Each row is a point on a landscape with many valleys, with its height.
From any point a ball takes the steepest step (drop divided by distance) to one of its 2 nearest points. It stops when none of these is lower. Distance is the straight distance between rows; heights are no part of it.
k366 h=5.12: [107  80 129 139 102 119 146  83 178 136 137  81 155 100 103 114 170 117
  79 144 162 171]
k531 h=3.64: [161 158 122 154 150 104 175 154 147 143 144 148 163 153 167 186 104 153
 114  92  93  83]
k101 h=2.88: [104 161 114 140 133 151  94 124  87 147 155 106  84  78 155 100 119  94
 137 142 176 147]
k560 h=3.26: [166  81  69 101 142  50 123 158 152  88 115 126 138 135  77 130 124 115
 128 101 145 153]
k901 h=5.68: [186  97 117  90 179 143 119 198 141 142 114 125 149 166 110 168 114 157
 133 155 100 115]
k229 h=3.55: [ 75 104 169 165 114 150  83  76 163 140 105 115 161 117 126 121 129 116
 144 126  98  98]
k420 h=2.51: [102  98 160 163  99 165 145  98 101 119 147  83 196 104  90  99 161 166
  74 156 106 124]
k207 h=2.53: [140 104  69 114  92  95 107 111  99  71 117 102 102 127 106  80 127 111
 187  89 171 160]
k627 h=4.60: [121  86 103 116 159  64 121 170 118 160 140 151 139 125 111 172 102 146
  92 129 111 115]
k389 h=2.78: [114 207 128 129 163 145  95 143 100 138 157 155  94 125 178 133  83 119
 137 111 101  98]
k46 h=4.40: [117 128 157 117  96 159 158 121 154 213 119 165  73 153 176 182 153 149
 139 173 155 127]
k693 h=5.67: [ 90 156 103 108 116  94 114 115 157 110 136 166  93 113 118 116 125  93
 123 117 152 152]
k322 h=5.03: [ 90  75 130 135 145  99 110 151 100 207 134 151 127 117 129 180  97 156
 118 162 115  96]
k897 h=5.99: [ 96 163 116 136 131 110 128 111 101 100 146 128 117 115 124  99 131 124
  96 111 123 141]
k681 h=4.63: [128  87 124 102 144 156  68 142  75 144  94 124  96 145 118 111 111 139
 190 167 135 126]
k96 h=6.43: [ 70 217 156 109 129 135 137  65 119  84 119 173 108 150 125  83 129 118
 103 125  90 129]
k809 h=4.97: [132 162 181 120 156 233  98 122 117 132 105 118 135 128 129 104 145 133
 138 181 107 112]
k552 h=4.27: [174 155 102 133 152 137 141 169  42 125 154 116 118 168 174 142 106 195
 173 114  92 106]
k308 h=4.94: [100 114 130 139  85 143  93  69 164 134 120 118 105  89 142 107 128  74
 185 111 175 134]
k338 h=1.25: [142 184 127 112 184 149 129 182 123 104 169 139 154 130 121 132 112 142
  59 141  84 110]
k750 h=6.25: [ 94  57 132 133 149 143  66 147 125 174 134  92 143  88 102 129 113 102
 126 176 150 147]
k843 h=4.12: [158 117 107 131 157  70 152 171 132 126 126 154 164 157 115 174 102 165
 104  95  80  87]
k538 h=7.01: [101 157  98  70 101 101 148 144 123 120 166 173  29 163 131 116 140 133
  93 154 171 185]
k639 h=5.52: [132 129 137 116  98 100 159 140 226 148 125 169 107 127 136 177 152  88
 105 131 160 150]
k717 h=5.36: [136 101 124 117 158 112 111 175  49 119 134 143 135 151 107 135 119 184
 124 140  85 106]
k160 h=4.34: [110 129 170 154 110 154  99  67 184 136 104 126 138 102 146 134 126  74
 175 105 132 113]
k817 h=4.62: [188 125 101 155 139 113 162 158  84 145 131 109 128 157 175 167 117 183
 186  95 123 109]
k727 h=4.24: [131 154 163 124 155 205 130 151 122 108 122 123 166 139  95 114 144 158
  94 173  90 109]
k722 h=3.92: [159 160  84 100 154 131 119 152  54 141 151 133  71 157 179 147  86 165
 173 116 125 116]
k504 h=4.88: [ 80 152 159 141 127 151 162 130  99 182 163 148 119 103 148 145 138 168
  50 176 110 112]
k653 h=5.69: [ 66 152 146 114 113 101 103  80 177 125  95 192 118 141 122 124 121 102
 146 112  99 106]
k459 h=5.86: [104 101 152 150 151 157  88 149 135 154 129 108 166  94 112 141 130 117
 111 160 109 106]
k436 h=6.81: [102 120 110  86 111  71 166 138 121 134 146 166  83 145 111 136 145 150
  61 152 143 168]
k831 h=2.37: [149 127 139 176 107 178 175 144 115  94 148  64 194 102 106  99 163 144
  80 134 120 139]
k651 h=1.69: [114 164 115 130 153 136  80 151 126 144 153 138  96  90 153 132  98  97
 135 126 145 119]
k559 h=3.90: [118 176 159 184 143 146 111 119 134 122 140 125 156 115 160 124 107  79
 141  86 104  95]
k469 h=4.86: [ 94  56 112 102  84  79 122  71 135 136 120 117 107 126  89 106 141 137
 125 137 163 165]
k363 h=4.59: [ 98  55 143  89 133  87 124 123  69 148 142 140 158 133  69 122 128 163
  61 168 130 151]
k184 h=2.48: [138 176 149 111 162 168 137 155 161 148 138 152 139 123 139 162 123 140
  72 160 100 103]
k320 h=6.85: [109 190 150 131 128 149  95  83 153  87 117 145 120 124 136  88 118  54
 172 105 130 130]
k94 h=2.45: [146  65 112 165 111 112 138 172  59 115 155  76 158 107 116 108 130 158
 117 128 122 138]
k788 h=4.42: [116  35  99  97  99  56 107 102  90 119 115 124 126 144  69 112 130 158
 139 116 143 155]
k214 h=7.20: [122 152  87  43 106 107 138 108 121 103 120 168  46 156 115  90 134 135
 149 140 175 171]
k508 h=3.21: [163  96 104 187 134 119 140 204  65 135 163  82 151 119 151 147 112 166
 148 123 113 108]
k746 h=3.44: [158 200 103 114 152 160  98 144  82 118 151 134  76 135 192 129  81 118
 181  99 135 119]
k514 h=3.54: [123 151 172 115 132 162 148 120 170 172 109 160 110 137 154 162 145 142
 112 156 112 106]
k753 h=3.01: [145 126 146 184 115 128 172 121 156 101 123  94 196 130 131 130 145 121
 119  92 101 110]
k649 h=3.66: [156  94 124 164 130  95 154 145 196 118 116 107 201 129 112 162 133 114
 105  91 101 106]
k57 h=5.51: [147 121 137  84  88 156 151 104 173 160 112 125  60 126 143 130 157 100
 157 162 211 172]
k156 h=4.08: [132 152 117 138 121 119 115  79 188  75 126 109 140  88 117  96 151  52
 129 110 168 174]
k515 h=5.45: [ 95  99 158 127 161 156 107 154 117 195 130 145 148 118 116 164 119 155
  95 183  97  90]
k574 h=6.22: [ 94 200 145 130 163 139 115 115  91  96 138 154 129 137 128  94 113 136
  93 125  81 112]
k9 h=4.65: [140 113 137 143 109 128 140  81 213  97 116  92 176 106 108 116 166  88
 107 117 148 163]
k215 h=4.22: [144 133 117  96 133 170 107 117 135 122 120  95 101 101 118  93 151  91
 145 155 185 178]
k270 h=4.96: [157 108 147  97 123 178 146 103 162 160 101 102 114 122 128 126 163 116
 134 161 179 160]
k28 h=7.05: [159 179 136 119 121 143 122  99 150 106 122 146 101 139 157 120 108  81
 185  84 143 117]
k155 h=7.24: [152 165 105  90 119 114 145 116 151 121 118 168  78 152 154 131 111 122
 162 101 146 127]
k569 h=4.99: [109  60 137  84 153  86  91 152  30 156 134 160 128 147  88 138 102 171
 105 163 115 123]
k927 h=5.66: [179 108 105 121 157 114 118 194  98  98 127 117 142 155 124 129 115 161
 143 128  86 114]
k644 h=4.23: [134 114 126 134 146  79 117 137 220 124 112 144 172 118 103 166 125  92
 102 107 113 123]
k108 h=6.58: [110 129 126 123 102 112 175 112 153 147 129 139  99 124 133 132 162 134
  84 136 151 157]
k647 h=2.34: [160 164 130 165 156 157 159 187 130 114 158 115 192 121 126 154 113 141
  82 121  88  89]
k920 h=3.99: [121  57 126 109 128 132  66 151  47 105 110 106 119 133  90  81 124 137
 170 175 127 159]
k78 h=3.43: [118 120 164 166 120 200 147 136  87 131 134 105 183 119 110 119 147 180
 103 165  91  92]
k603 h=3.40: [112 191 147 182 159 159 112 153  76 110 159 126 141 127 171 114  90 121
 142 105  80  85]
k986 h=4.95: [150 152 107 156 118 111 154 108  75 133 117 127 106 153 179 139 110 163
 201  78 130 102]
k114 h=6.30: [128 163 141 122  79 127 183  91 185 121 129 139  81 124 150 126 179 101
 104 126 179 174]
k752 h=0.96: [141 154 145 169 105 162 170  92 136  94 132  71 161 105 130  89 167 113
 106 105 149 159]
k899 h=5.22: [146  79 137 108 156 154  96 164 123 152  93 123 137 152 112 144 124 149
 156 169 115 113]
k367 h=1.23: [ 71 106 162 171  92 149 144  55 104 147 132  99 158 108 122 104 152 172
 102 126 109 112]
k748 h=3.11: [180 156 142 185 146 145 163 174 121 130 142 120 184 144 166 169 112 144
 145 100  82  80]
k36 h=4.79: [119 123 134  98 145 108  93 134 196 145 103 167 131 125 112 158 118  95
 130 137 117 112]
k987 h=5.33: [ 92  80 124 123  76 112 133  82 192 161 129 115 114 105 122 123 157 104
 117 156 177 177]
k248 h=2.19: [139 156 168 176 103 176 188  88 124  95 114  98 177 143 143  94 156 131
 123  98 104 121]
k364 h=3.80: [152 112  98 181 143  98 108 188  97 125 140 105 147 113 149 152 101 124
 161  87 107  97]
k196 h=1.59: [127 116  65 123 101  57 111 119 118  80 119 137 110 129 115  99  95 103
 188  58 150 123]
k77 h=5.23: [154 183 149 136 127 133 165  91 117 145 108 154 111 169 189 151 112 148
 174  95 116  97]
k258 h=4.10: [122  86 124 105 147 104 130 145 130 120 128 124 163 126  72 125 142 145
  66 156 128 146]
k811 h=4.41: [122 141 131 125 138 146 143 134  91 173 151 119 103 120 155 138 123 152
 103 147 140 126]
k934 h=2.31: [164 149 119 123 128 148 167 119 129  97 119  88 122 129 123  95 160 131
 112 116 158 168]
k113 h=3.91: [124 157 121 164 147 145 127 153  54 133 160 111 121 110 153 124 113 158
 118 120 111 105]
k181 h=3.35: [166 106 121 125 137 135 153 156 146 116 122  97 157 129 108 135 145 137
 108 132 135 140]
k587 h=3.86: [153  49  82  94 119  62 144 132 142 143 100 124 123 146  92 137 131 133
 137 118 160 157]
k944 h=2.52: [ 77 122 188 157 103 166 141  43 145 128  92 117 173 142 117 102 155 148
 117 128  91 101]
k4 h=5.93: [122 133 148 109  66 135 148 108 219 135 116 170  69 135 143 150 166  78
 139 139 181 157]
k398 h=3.28: [138  61 115 124 122 120 113 149  78 121 120  89 133 127  91 106 140 145
 133 152 138 161]
k474 h=7.40: [131 148 109  49 107 130 122 113 165 131 108 195  51 156 138 123 124 124
 175 147 157 134]
k130 h=5.28: [ 83 121 118 118 128  88  79 109 162 113 113 154 133 116 101 119 114 101
 139 117 116 121]
k240 h=6.65: [ 94 205 165 131 118 151 136  52 131 113 105 162 106 150 157  87 124  93
 161  99 117 114]
k419 h=2.54: [162 124  71 111 142  54 118 165 105  64 129 128 116 142 103 118 102 126
 147  69 130 140]
k454 h=4.33: [158 143 126 178 145 112 110 169 154 102 133 112 166 110 151 145  98  74
 155  77 107 104]
k669 h=5.04: [153 106 139 118 108 124 148 140 196 193 118 157  92 128 159 191 134 114
 142 147 160 127]
k402 h=3.37: [145 128  89 115 118 120  96 115 143  72 120 102 128 106  95  84 138  85
 155 118 171 174]

Where does a ball stop that starts at each point below?
k436 | k338
k515 | k338
k987 | k196
k986 | k651
k927 | k752
k653 | k752

Write out the way that a ball takes from each point below.
k474 | k214 > k538 > k436 > k108 > k114 > k4 > k639 > k669 > k46 > k514 > k184 > k338
k77 | k986 > k817 > k552 > k722 > k746 > k389 > k651
k459 | k515 > k322 > k627 > k843 > k531 > k748 > k647 > k338
